Points, in no order, along strands that fork and pass close to each other.
In the rows, 128 means zero.
Two points are linked if the straight distance between their rows is under 77.1.
J627: [ 96 136 146 112 134 147 140 121 129  94 143 140 151 107 134 175 124 143
 141  86  87  71 184 107 177]
J272: [177 152 143 158 111 119 108 140  97 122 150  49 168 138 117 127 110  67
 110 127  95 187 177 106 122]
J14: [129 138 147 170  89 139 152 105 156 166  80  54  99 109  93 180 127 118
 116 139 121 149 160 107 150]
J108: [193 148 132 145 103 108 117 132 101 121 158  73 160 121 109 112 105  80
 115 125  92 191 168 109 116]
J49: [142 135 125 141 142 108 126 119  73 103 179 104 129 181 127 123  91 118
  82 116 105 120 137 140  93]
J128: [140 120 127 180  82 134 153 134 110 142 107 134 152 167 160  68 181 184
 117 108 179 172 125 159  85]
J745: [167  92  98  76  91 106 182 109 105 171  80 100 146  97 104  84 130 126
 138 162 171 137 122 169 155]
J124: [136 116 116  82 131 140 148 100  85 147 111 108 125 146 140 112 126 140
 131 143 126  81 107 162 124]
J782: [ 87 132 129 155 179 143  84 130 139 100 119 154 105 152 152 168 103 127
 102 150 120 128 104 102 121]
J464: [ 94 121 131 182 116 141 131 132 130 162 115 163 140 153 165  87 158 168
 156 144 185 149 110 164  74]
J342: [ 92 143 117 111 187 137  71 145 158 120 128 173  99 122 184 161 134 128
 137 150 133 125  80 111 108]
J321: [116 132 142 139 141 141 122 114  87  97 150 111 123 150 124 166  91 128
  91 111 104  96 160 104 154]
J126: [159 113 108  60  98 102 171 115 105 164 125 103 156  78  82 134 121 103
 119 158 144 155 123 138 164]
J71: [113 112 129 118 117 151 154  86 106 158 109  72 124 133 110 144 114 133
 135 145 126  84 126 145 154]
J525: [145 130  94 172 108 130 155 140 148  93  90 103 163  74 126 144 164 117
 161  60  77 150 177  69 132]
J578: [158 139 109 169  89 154  96 132 183 110  88 135 133  53 115 153 151 127
 141 102  98 159 155  88 151]
J73: [160 102  98  71  86  95 180 115 109 167 100  90 144  90  84 116 126 105
 126 172 172 155 129 154 174]
J509: [133 146 111 144 149 127  97 134 122  79 111 148 138 152 206 124 118 120
 115 128 115 220 107 111  99]
J494: [135 106 121 166 124 144 113 112 135 193  80 110 107 117 116 135 125 120
 154 151 146 121 112 139 122]
J566: [138 136 119  43 136 121 140 101  91 129 165 139 156 104 114 129 122 115
 123 136 107  94 106 141 133]
J39: [159 144 130 178  90 147 111 129 154 142  78  79 107  97 106 160 124 102
 103 136 102 184 168  91 151]
J996: [116 121 125 156 136 155 115 116 136 191  85 107 112 118 117 153 121 114
 148 151 132  96 106 128 121]
J371: [107 129 131 133 164 166 109 138 136 158 107 131 101 151 131 135 111 115
 145 166 135  45  96 121 137]
J339: [199 141 111 124  88  96 132 113 128 115 150  94 156  86  81 120 114  98
 124 131 111 189 177  92 149]
J384: [ 60  91 145 106 170  88 100 173 169  96 122 169  84 198 148 114  99 142
 158 173 204 105 112 104 104]
J428: [ 96 103 145 226 115 118 110 108 129 161 132 138 130 142 160 105 108 137
 157 171 168 146 140 162  95]
J610: [160 135 127 119 132  97 146  86 139 121 183 136 153 122  68  71 125 119
 103 120  75 186  86 184 125]
J66: [169 110 109 172 113 133 130 119 105 157  77 103 117 144 141  96 127 147
 130 132 150 178 138 141 103]
J424: [101 145 116 146 166 122  91 122 138  56 130 143 140 150 207 136 115 125
 119 127 106 191  98  92 104]
J752: [105 105 154 174 104 158 118  87 117 139 143 116 120 159 156  97 110 153
 154 163 162  68 137 186 149]
J935: [111 130 137  97 170 172  97 136 118 101 123 137  93 153 149 145 118 136
 115 140 137  70 109 118 156]
J831: [ 82  86 155 121 182 108  90 169 162  75 112 165  74 191 133 131  89 136
 135 172 190 110  99  90 124]
J54: [ 86 138 134  73 139 118 179 122 126 123 197 154 182  89  91 152 127 111
 164 119  99  84 146 126 187]
J612: [120 145 132 111 108 157 153 141 131 175 102 150 137 152 171  57 192 183
 158 128 174 109  87 169  93]
J146: [158 133 124 113  96 146 130  99 129 138 107 108 140  75 112 164 128 118
 123 118 103 156 150 107 157]
J364: [ 87 116 114 164 171 112 106 130 137 137  95 158 112 172 156 137 111 132
 127 164 143 153  98 125  79]
J915: [ 91 145 126 138  78  91 162 143 105 123 135 136 149 205 171  85 210 175
  88  67 170 141 105 141  80]
J685: [ 91 138 124 159 176 133  88 121 140  65 130 151 122 155 182 155 105 131
 101 139 109 163 108  90 125]
J489: [140 124 114  94 116 103 161 128 129 157 184 144 156  74  56 112 129  86
 119 141 129 182  86 181 175]
J932: [117 140 116 176 141 157 109 112 139  89 116 135 149  78 161 158 147 122
 131  87  88 140 126  91 132]
J423: [155 156 138 155  70 146 121 137 201 136  81 103 111  70  88 172 142 126
 117 135 109 168 177  99 167]
J571: [101 140 124 108 167 153 103 124 125  65 152 140 125 102 174 151 149 144
 144  88 116  81 119  89 155]
J645: [145 125 110  64 106 103 167 138 119 162 167 138 173  57  73 127 126  76
 128 156 140 162 101 151 177]
J923: [181 125  86 116 130  98 140 107 118  98 152 137 166  71 101 116 152 123
 175  78 117 152 115  83 103]
J219: [ 61 147 112 100 161 120 114 172 144 159 112 170  97 173 180 101 161 154
 157 146 185 128  83 143  78]
J160: [ 94 137 125  86 135 115 163 117 121 142 198 148 167  95  59 123 121  93
 121 144 106 137  82 178 177]
J374: [110 114 132 112 137  74 129 177  96  48 158 134  91 233 158 100 108 143
  79 105 161 127 138 142 101]
J79: [130 118 117 108 134 157 137  97 100 160  96 100 121 138 129 133 120 137
 136 150 124  95 105 149 138]
J281: [143 105 189  96 155 134 107 172 101  39 170 148  98 140 119 140 113 134
 108  93 152  96 156  84 158]
J592: [180 138 108 160  89 128 118 125 128  94 124 100 168  79 126 133 140 107
 144  90  94 169 168  71 142]
J541: [132 150 146 176 102 140 145 116 121 148 109  51 126 123 116 168 109 101
  93 119  92 161 180  98 148]
J559: [ 94 101 161 106 186 145  84 181 156  75 117 160  68 168 143 136 101 133
 121 154 172 103 101  92 150]
J354: [110 113 136 119  92 118 190  84 116 169 112  44 133 115  91 162 123 121
 136 152 139 120 145 132 167]
J573: [105 140 147 146 140 154 122 118 108  98 137 123 127 134 131 178 100 136
  97 103  97  96 169 102 166]
J338: [ 87 137 122 144 173 150 109 130 139  71 128 142 137  93 171 162 154 147
 145  76 102  87 129  88 149]
J834: [169 121  99 179 131 124  77 159 154 134  75 164 119 132 143 122 112 112
 120 163 136 209 130 103  99]
J52: [156 110 206  91 152 127 120 175 103  46 190 149 105 126  98 128 110 123
 121  83 150  92 155  92 153]
J402: [105 140 123 107 115 136 152 141 116 149 102 141 127 172 176  82 194 185
 131 110 173 118  93 174  91]
J904: [171 123 117 122 109 147 111 115 156 188  63 107 110  93  94 138 125 119
 142 155 139 139 126 120 142]
J441: [133 141 139 174 107 158 107 126 162 153  86 104 115  88 113 178 124 108
 108 125  95 159 152 103 136]
J826: [137 156 140 171  75 147 134 137 188 123  95 100 129  68 114 170 143 122
 127 110  89 173 189  97 161]
J455: [155 152 153 167 112 118 131 133  92 136 143  26 153 141 110 139  98  75
  97 131  94 169 184 104 123]
J429: [100 157 134 118 145 174 115 121 163 124 112 150 144  64 152 164 152 125
 154 104  89  80 122 109 162]
J102: [161  94 212  89 145 117 120 179 102  50 194 144  90 143  83 113 106 119
 100  85 154 111 132 108 130]
J941: [105 123 121 123 157 160 121 133 129 147 117 137  93 174 162  91 124 143
 164 160 158  54  90 150 123]
J132: [ 96 114 137 103 130 144 140 160 130 106 128 140  84 200 178  65 157 164
 144 137 183  61 106 164 126]
J188: [180 103 107 107 113 147 140 113 130 184  61 117 125 112 114  90 137 145
 158 152 164 142 120 153 136]
J807: [179 130  96 102 126 111 124  95 104  98 161 138 159  72 134 127 148 124
 156  87 113 145 114 103 105]
J597: [111 140 131  96 174 166  87 126 127  79 144 152 105 126 171 154 134 142
 121 120 121  85 111 105 154]
J939: [123 137 107 100 149 122 137 101 110  96 161 133 165  78 135 142 157 132
 169  73  99  98 126  92 126]
J8: [150 128 121  88 137  81 145 116  90 134 164 139 127 175 122  97 139 146
  98 112 111 115 119 177  68]
J720: [155 133 114  54 129 138 135  97  98 141 123 131 147  90 140 134 130 123
 130 133 110 120 105 138 133]
J902: [135 146 131 170  93 150 131 121 153 112 109 104 147  76 135 170 135 119
 124  94  81 160 179  93 151]
J478: [ 80 151 142 151 119 164 138 127 175 114 111 137 143  80 142 181 133 142
 147  87  73  91 178 131 165]
J783: [146 135 122 136 136 166  90 118 147 158  90 141 116  86 134 163 134 116
 132 136 110 138 107 116 125]
J399: [145 113 120  93 121  78 162  98  89 158 158 113 140 138  83 107 121 123
 108 137 112 120 116 179  99]
J691: [154 147 136 141 144  84 130 128 116 126 186 127 131 210 113  78 117 125
  85 108  82 142 115 176  67]
J98: [179 130  89 141 129  98 142 120 122 100 153 123 172  82  96 117 151 108
 172  72 100 158 132  70 108]
J806: [133 102 149  91 140  69 118 189 108  40 175 141  75 211 141  98 104 135
  75  95 169 128 131 137 103]
J326: [101 111 111 184 151 128 125 125 118 148  97 145 110 172 161 118 124 146
 136 150 153 156  99 147  83]
J438: [ 92 111 147 120 140 148 124 164 147 107 136 156  87 193 175  61 140 155
 166 157 194  61 103 155 131]
J324: [ 65 145 132 197 158 148 101 137 169  82 112 160 144  88 154 167 130 132
 122 105  83 122 134  93 132]
J495: [204 128 107 112  98 114 123 106 102 130 123 115 137 110 113 115 114 122
 111 126 119 184 154 121 117]
J45: [101 156 113  84 152 143 120 162 130 161 101 159  95 167 188 101 168 169
 138 127 163 135  79 154  89]
J947: [154 119 114  58 109 123 153  96 101 156 124 113 156  85 110 139 121 108
 127 141 119 138 120 139 147]
J538: [169 137 109 154 107 158  73 138 181 128  86 155 125  49 116 151 147 116
 140 118 114 149 132  97 138]
J682: [101 146 138 123 160 173 108 139 147 163 101 138 111 124 124 159 118 111
 134 153 111  59 108 115 147]
J500: [ 79 144 129 114 187 147  65 144 168 101 137 171 100 118 174 160 133 126
 131 140 128 102  86  96 128]
J581: [134 129 143  66 162  96 117 112 143  85 214 160 112 157  90  85 132 136
 110 114 103  92  96 168 124]
J444: [157  78 181  83 136  82 119 197 110  54 177 136  67 189 120 102 109 125
  85  86 179 118 118 134 104]
J212: [155 116 150  12 144 100 120 173 139  85 201 147  83 169 131  70 133 124
 104 114 147  67 112 150 122]
J764: [ 64 127 120 106 173 119 106 169 147 132 116 168  88 192 176 109 137 152
 154 156 183 109  90 139  94]
J390: [167  99 101 201 121 105  95 154 148 173  70 145 113 127 123 113 125 123
 148 169 173 171 147 109  95]
J679: [113 133 107 167 108 139 158 130 157 103  93 120 156  70 137 160 155 131
 161  59  73 128 171  95 134]
J76: [169 143 120 136  86 145 103 133 193 159  70 114 106  71  79 164 135 122
 125 149 129 150 151 103 163]
J309: [127 120 117 163 124  94 150 135  72 113 150 103 135 213 153  93 118 140
  90 113 125 124 136 163  72]
J288: [151 150 134 136 122 110 141  97  91 131 181  97 148 126  96 130  96 104
 101 118  88 147 151 122 109]
J836: [109 102 143 139 111 159 131  96 110 132 131 104 118 162 148  88 114 153
 159 160 157  43 124 174 155]
J791: [141 147 128 126 143  74 127 147 103 104 193 142 122 214 143  97 126 134
  83 100 106 136 124 164  63]
J302: [130 137 123 122 122 157 146 132 137 200  99 148 128 137 166  59 161 161
 182 158 165  91  86 159 100]
J746: [ 84 118 122 159 176 122  95 132 135 120 107 159  99 174 156 151 104 134
 118 159 143 126  94 116  96]
J243: [104 139 145 127 170 113 152 119 136  72 215 156 151 129  67 116 120 143
 168  76  97  85 150 111 155]
J920: [113 125 115 134 168 112  84 156 149 157  97 179 118 114 160 166 126 103
 132 165 142 131  96 108  69]
J236: [169  94 110 101  96 130 166 103 116 182  71 109 142 112 122  71 144 157
 154 152 168 138 125 166 142]
J979: [146  98 116 181 118 129 107 130 142 200  79 127 113 107 123 128 127 115
 168 161 166 123 123 134 101]
J476: [124 116 139 198 103 139 135 100 146 177  78  62  99 115 105 156 117 116
 136 146 138 138 141 122 135]
J171: [ 55 144 124 129  82 106 148 142 120 115 131 144 133 202 178  86 217 178
 101  78 179 125  93 146 108]
J945: [106 131 108 107 151 107 168 111 120 111 154 137 173  76 111 151 157 131
 180  69  91  95 147  93 136]
J528: [ 72 147 154 195 124 153 122 139 171 155  95 106 109 110 106 194 106 117
  97 122  93 119 171 117 138]
J360: [104 131 126 126 145  79 130 165  94  51 150 129 111 237 173 103 100 140
  79 121 143 141 129 140  97]
J988: [103 123 144  83 127 123 167 119 100 130 172 111 140 147  62 159  90 121
 110 140 115  74 165 128 170]
J379: [127 130 111 122 165 151  98 133 126 160  91 154 103 138 165 139 136 131
 139 148 138 131  85 138  99]
J329: [144 106 127 104 134  78 158 107  93 150 162 122 138 174  92  89 129 142
 107 125 111  98 114 191  91]
J763: [118 147 137  82 106 167 155 109 152 161 102 117 157  71 123 173 133 115
 138 130  91 114 138 120 179]
J201: [127 142 133 155 128 165 101 119 148 156  90 132 119  88 122 178 129 117
 120 123 101 129 124 112 135]
J919: [105 145 138 143 122 126 149 110 122 102 165 120 159 102 128 172 117 132
 133  79  82 105 188 104 156]
J275: [ 99 138 117 161 150 157 117 116 136  86 121 138 147  85 166 168 157 133
 142  76  92 115 134  89 140]
J817: [ 87 147 150 158 135 165 120 122 133 118 116 126 124 124 126 187 105 135
 101 108  94  95 165 112 169]
J191: [159 143 124  78 142  86 132 115  99 130 179 152 130 154 130 103 141 142
 105 103 105 131 108 175  69]
J533: [166 125 120 159 101 145 105 130 172 179  67 106  98  87  81 155 128 112
 130 152 136 146 140 105 137]
J637: [131 100 167  76 158 138  98 176 113  42 147 139  70 163 151 130 109 136
 100 115 177 106 115 107 155]
J129: [154 127 114 111 130 155 138 131 132 196  76 149 126 130 150  76 151 150
 176 151 162 113  89 156 101]
J440: [159 121 119  89 120  98 149  97  87 150 153 117 148 115  91 124 110 118
 107 130 110 142 124 154 108]
J957: [118 117 113 180 141 127 133 133 110 139  87 129 124 179 172 106 124 148
 123 139 147 189 114 140  78]
J30: [155 141 118 190 103 154  91 135 161 102  92 125 138  77 137 145 137 108
 123 116  93 178 147  82 142]
J599: [173 135  96 155 114 110 143 129 124 101 142 108 179  80 107 121 152 105
 166  67  93 156 157  64 123]
J916: [ 94 134 147  79 148 117 164 129 131  97 192 162 168 108  84 140 122 123
 174 101 101  62 161 117 178]
J61: [183 136 109 149 113 140 104 115 107 105 115 114 137 106 152 135 123 111
 112 113 103 188 138 105 124]
J475: [ 93 111 154 149 138 148 105 155 143 122 142 161 102 176 170  78 117 141
 174 181 196  46 109 150 130]
J116: [150 126  97 159 127 133 121 167 144 155  72 179 123 163 142  92 154 163
 135 135 189 199 120 123  78]
J361: [ 76 109 152 164 133 137 104 139 139 129 147 171 121 172 172  97 123 147
 168 177 194  76 116 163 110]
J819: [152 116 150  27 150 136 129 153 105  80 167 132  94 162 136  93 119 126
 111 129 143  50 118 126 144]
J376: [200 149 129 133  95  94 123 125 115 127 160  73 153 111  82 105 105  87
 115 132 103 197 178 105 131]
J290: [126 132 139  93 156 100 134  88 135 102 202 155 130 159  74  87 123 129
  97 126  83 116  84 185 133]
J173: [ 88 131 141  76 113 114 191 117 112 151 170  98 158 122  75 177 107 112
 119 147 113 104 161 134 176]
J769: [163 123 102 171 123 123  76 156 162 156  75 159 111  96 121 148 123 100
 120 160 132 170 128  96 102]
J605: [ 75 143 138 172 165 159  87 136 162  96 121 163 131  94 155 176 137 130
 122 110  97 107 127  95 136]
J731: [ 90 130 113 104 141 103 186 121 142 120 157 140 180  87 105 159 144 125
 189  77  85  85 161 107 153]
J778: [ 89 142 148 118 127 153 145 129 155  94 124 146 141 100 141 172 125 146
 151  82  83  60 186 120 189]
J884: [ 69 141 149 200 144 146 101 146 162 138 101 134 129 113 113 189 105 110
  88 135  93 118 151 106 128]
J103: [ 97 108 157 205  98 145 112  92 114 147 145 132 127 159 165  93 118 162
 138 160 162 115 144 197 125]
J317: [140 125 146  49 156 158 120 153 109  78 146 130  80 161 153 110 117 130
 112 132 149  59 110 120 155]
J391: [141 119 120 201 112 137 120 112 128 167  81  75 102 127 116 136 110 111
 128 145 132 161 138 119 127]
J404: [137 124 133 119 148 120 120 119  74  93 171 117 113 174 112 136  97 134
  86 116 119  92 142 132 115]
J74: [172 120 104  78  90 131 151 116 153 162  67  99 125  83  84 138 133 114
 131 173 158 151 132 124 190]
J202: [110 125 135 157  77 120 158 127 107 135 120 137 154 178 171  77 197 185
 106  88 173 144 110 162  81]
J542: [149 125 109 126 156 133  84 153 146 171  82 176 110 113 156 145 140 116
 143 153 149 152  93 120  81]
J699: [ 87 142 140 191 152 152  96 130 152 125 102 137 125 115 131 179 105 107
  97 133  90 142 133  96 130]
J487: [105 110 137 128  93 133 173  78 109 166 112  50 130 126 103 139 116 129
 147 159 141  91 130 150 167]
J194: [117 125 122 183 105 127 133 156 138 152  92 173 149 159 147  80 164 167
 149 137 203 196 116 123  68]
J199: [169 125 120 104  86 142 131 101 146 147  86 100 133  69  95 159 129 121
 120 136 116 165 148 108 171]
J445: [120 131 142  92  93 123 177 102 130 158 129  84 146  86  91 188 128 113
 117 136 111 148 160 116 175]
J299: [180 137 116 104 124  96 134  95 113 123 186 138 161  97  90 101 121 114
 125 111  96 171 109 143  97]
J862: [159 100 121 188  98 134 142 102 109 163  87 102 120 135 136  87 134 153
 148 136 162 160 141 161 109]
J155: [129 120 134  71 158 158 115 136 100  93 134 128  87 167 150 123 119 143
 113 132 148  60 112 132 148]
J978: [102 123 123 100 102  93 202 133 160 143 160 132 187  57 101 177 152 109
 174 106 105 141 168 121 175]
J848: [ 96 133 143  81 104 103 198 121 124 170 157  98 162  95  85 189 120 102
 116 149 116 142 160 132 179]
J366: [127 103 125 231 113 119 111 115 135 171  87  99 114 126 129 121 110 108
 149 166 157 159 135 124 103]
J345: [116 118 128 165 122 147 131 126 124 173 104 149 130 149 160  85 155 168
 161 142 178 127 109 176  89]
J176: [186 152 123 159  83 129 113 130 143 113  99  76 124  97 114 143 121 104
 106 134 107 186 181  85 165]
J713: [ 92 145 130 160 108 159 136 121 173 116 103 129 144  68 136 178 142 135
 147  79  75 120 173 117 150]
J168: [164 110 160   9 143 115 133 176 132  79 184 135  86 161 133  65 117 116
 106 121 149  60 114 128 134]
J257: [127 115 138 131 147 133 121 125  76  88 146 109 106 176 120 143  93 141
  87 122 130  79 142 126 140]
J234: [102 137 150  93 151 113 151 118 129  92 213 160 157 121  68 134 113 127
 158 100 101  74 157 121 171]
J738: [147 135 111 155 142 135 103 140 124 122  88 149 126 159 176 121 117 126
 115 139 125 216 108 116  89]
J575: [127 102 126 154 115  90 157 113  78 118 154 104 129 198 142  94 125 159
 105 115 138  87 141 178  87]
J277: [109 142 139  92 105 168 154 112 160 182  88  96 139  93 104 176 124 115
 134 149 101 109 128 117 177]
J613: [122 109 123 150 121 153 135 109 113 172 101 127 123 147 158  91 143 161
 161 143 158 109 103 174 105]
J839: [125 122 135 105  89 113 185  98 118 166 117  57 138 100  82 175 123 112
 113 149 129 147 156 120 164]
J855: [154 116 111 173 100 130 150 145 105 141  88 127 139 169 159  73 151 167
 113 114 167 189 134 147  82]
J407: [ 88 144 146 169 129 164 125 122 149 146 103 108 117 119 112 192 106 130
 103 117  90 108 166 119 160]
J971: [ 60 136 120 102 107 104 146 158 121 113 128 142 108 210 177  86 201 183
 108  87 180 109 107 160 104]
J91: [ 78 127 123  82 121 134 143 171 131 114 131 141  95 209 184  69 190 180
 129 112 181  81 108 162 119]
J664: [173 121 113  81  86 135 147 108 147 151  84 100 134  71  86 155 129 118
 123 156 136 160 141 117 181]
J505: [163 135 120 142 113 151 108 103 116 130 108 112 127  96 140 154 121 115
 111 114 102 168 137 104 130]
J18: [114 140 118  47 118 122 181 126  99 152 164 137 182  78 106 135 124  89
 134 160 104 112  98 137 171]
J420: [152 138 115 115 144 162  92 114 129 148  93 150 112 102 156 148 136 130
 133 132 120 145  99 128 116]
J58: [165 129 108 169 134 138  92 138 130 125  85 144 120 128 159 130 117 117
 112 145 118 206 120 109 106]
J551: [142 154 128 119 152  87 109 139 101  81 207 142 121 186 141 105 112 129
  88 102 104 128 119 150  75]
J842: [129 108 158  95 161 139  96 159 101  42 164 143  92 155 149 143 111 137
  97 107 150 100 135  99 154]
J264: [194 139 109 138 111 121 112 118  95 105 140 112 148 109 149 124 117 108
 116 112 105 186 147 108 106]
J665: [109 120 132 122 169 162 113 146 131 130 114 136  86 174 147 107 114 129
 153 163 161  51  93 131 133]
J804: [ 97 152 141 116 165 180  92 138 153 131 116 155 116 111 144 165 127 122
 126 135 105  64 114 107 155]
J207: [163 112 105 181 113 133 136 136 101 146  83 115 131 169 156  90 129 144
 117 132 153 194 139 137  92]
J64: [115 130 124 149 137  82 140 155  78  86 156 118 124 229 166  98 113 141
  80 114 132 131 137 155  74]
J981: [157  99 106 176 128 118  97 148 141 186  73 149 115 122 126 122 127 122
 157 160 172 154 124 122  85]
J28: [118 137 113  58 108 113 185 147 110 167 169 137 179  66  95 139 127  71
 129 160 125 138  99 146 181]
J136: [ 87 123 112  97 115  97 203 133 158 132 142 130 188  73 113 174 148 118
 186  89  85 110 167 119 164]
J775: [156 144 126 112 135  97 138  88 121 123 200 138 160 109  81  97 118 118
 124 114  83 158  97 150 106]
J912: [120 134 122  95 128 110 161 117 127 145 192 146 160  83  59 106 132  97
 120 135 113 169  69 190 173]
J748: [121 134 122  49 135 114 156 111  95 135 176 139 170  94  99 129 123  99
 127 150 103  98 100 147 150]
J513: [ 64 109 126 112 175 102 103 169 152 118 124 170  89 194 162 115 117 141
 162 176 195  93 103 121  97]
J417: [204 136  95  98  88  81 135 116 132 117 153 113 142  89  64 111 108 108
 116 147 140 190 170 109 159]
J576: [178 132 118  97 103  97 136  97  97 139 158 115 149  96  89 122 111 110
 112 124 105 169 136 136 112]
J794: [185 127 101 156 114 143  66 146 168 147  78 153 109  83 112 147 129 115
 127 148 128 168 135 104 130]
J532: [105 151 132  99 119 170 139 108 155 135 108 134 161  62 137 167 149 128
 156 108  84  97 135 112 171]
J984: [138 107 134 195  88 135 141  92 108 155 112 106 132 143 160  75 139 169
 135 132 162 156 145 177 104]
J621: [149 131 106 139 145 129 111 161 133 154  73 183 112 146 157 111 148 149
 129 138 168 200 105 131  77]
J863: [107 123 128 136 138 159 128 125 123 156 118 139 114 165 170  82 139 157
 170 158 164  72  97 171 113]
J144: [ 75 139 134  99 147 127 171 121 135 117 213 160 165 109  55 123 129 110
 141 127 102 123  96 170 200]
J344: [ 88 150 114  78 130 139 143 163 124 145 110 144 104 189 190  78 191 180
 130 114 165 109  89 166  96]
J297: [138 152 150 163  85 138 149 116 148 148  90  57 116 103 103 173 121 110
 103 122 101 170 180  96 151]
J286: [ 77 137 138  96 144 114 180 122 139 127 214 156 178 103  65 140 124 108
 159 122  99 113 130 144 189]
J741: [169 109 110 117 122 151 122 125 137 197  63 135 117 111 126  99 135 141
 164 154 158 133 106 149 118]
J217: [148 126 106 130 152 128 101 158 142 175  74 185 113 134 158 130 145 130
 153 152 166 166  97 129  73]
J459: [160 122 119 188  98 124  94 146 172 170  65 107  97  90  82 159 124 101
 126 156 139 152 144 101 122]
J680: [136 102 128 135 126  81 157 105  85 128 171 107 126 192 106  91 119 145
 101 119 123  80 130 180  89]
J833: [137 153 147 170 107 118 147 119 100 137 130  36 137 139 111 156 101  97
  95 124  93 157 184 102 138]
J26: [190 149 114 152  74 116 114 139 147  97 124  81 157  77 111 134 132 106
 130 115 106 177 194  70 166]
J237: [ 86 156 140 121 165 174  98 139 165 105 120 158 127  85 162 157 148 135
 145 105 101  61 122 101 166]
J483: [117 129 134  89 131 112 151 100  94 133 185 118 151 127  68 145  98 118
 109 129 101  98 138 136 144]
J301: [146 134 106 100 141 128 129  97 110  99 147 132 159  73 147 143 156 130
 158  83 106 118 114  99 116]
J174: [ 86 129 136 190 103 123 133 144 138 148 116 170 157 161 155  81 162 167
 146 141 194 189 112 140  63]
J602: [ 72 142 135 153 179 141  74 139 170  95 124 174 125 101 158 172 130 122
 122 134 109 105 107  93 127]
J465: [168 117 109 210 109 113  93 150 158 166  66 107  98 119 105 126 115 108
 131 168 154 173 153 101 117]
J250: [111  98 134 236 108 112 109 110 133 167 114 119 124 131 153 112 111 121
 159 173 169 154 136 140  94]
J793: [171 117 106  95  98 141 138 121 169 190  54 106 119  85  89 124 126 115
 154 179 154 132 118 125 172]
J195: [140 132 141  42 161  89 112 130 149  79 225 163 100 163 109  77 143 139
 115 107 113  83  94 168 120]
J179: [116  89 174  93 169 145  89 181 133  52 121 143  62 168 149 127 102 136
 110 137 187 121  98  99 153]
J307: [117 153 136 156 111 142 141 108 126 113 140 105 153  91 135 171 119 122
 120  87  77 135 177 100 149]
J503: [ 98 133 133 101 112 164 169 107 142 184  91  80 134 115 101 162 114 119
 140 160 113  90 122 121 183]
J95: [130 117 123  77 146 138 134 115  83 115 130 118 108 170 144 113 123 141
 119 136 135  66 114 155 121]
J558: [ 91 133 113 117 183 108  85 153 149 143 105 181 103 142 175 155 128 119
 135 168 149 136  84 111  76]
J204: [140 127 134  19 150  91 111 152 146  88 216 162  93 169 126  79 148 134
 108 108 125  77 106 165 113]
J341: [114 110 147 201  92 138 128  78 107 148 134  92 127 146 162  93 115 159
 139 149 155 124 145 189 125]
J727: [128 140 132 111 126 109 149  89 107 138 194 116 162 105  75 144 104 111
 119 121  88 141 140 132 130]
J639: [166  77 205  87 143 106 122 187 100  58 175 129  78 165  98 112 103 116
  90  91 168 102 119 117 117]
J330: [163 143 136 130 142  89 137 111 113 136 190 125 137 180 100  78 111 125
  90 114  77 147 110 178  76]
J954: [129 142 120 191 127 160  96 129 156  99 101 139 145  73 152 155 142 113
 126 105  88 169 132  84 129]
J271: [141 151 130 147 142 114 121 114  81 104 190 106 147 153 122 134  95 108
  92 109  89 133 145 120 100]
J365: [ 82 108 141 196 129 120 103 123 127 154 140 161 137 149 167 113 120 140
 167 177 179 104 127 162  95]
J421: [147 137 137 120 140  93 145  83 128 132 180 130 140 165  77  75 111 126
  87 122  64 160  90 188 116]

A fork is a point with three links, a tip a point with one. Leave the first point through the second and follow the links. Name the first fork or tip that comes.
J237 / J429: J503
J108 / J272: J297
J981 / J979: J996
J945 / J731: J978
J374 / J360: J329
J345 / J464: J542
J923 / J98: J39
J551 / J791: J576

A fork is a point with three links. Follow the links from the first point to the second and name the forks in between, in order.
J204 / J95: J155
J428 / J39: J297
J326 / J103: J207
J191 / J61: J329 J576
J495 / J551: J576

Follow the links from the first point to the second, and from the first to the third. Name the last point that the two ways share.
J752 / J202 / J364: J207
J191 / J61 / J64: J329
J116 / J342 / J39: J542
J391 / J833 / J98: J297
J204 / J338 / J124: J155
J500 / J441 / J116: J542

Name the points in between on the shortest way along the links from the first point to the second, in order.
J581 / J317: J195 J204 J212 J168 J819
J379 / J476: J420 J783 J201 J441 J39 J297 J14
J275 / J538: J932 J954 J30 J578
J495 / J74: J264 J61 J505 J146 J199 J664
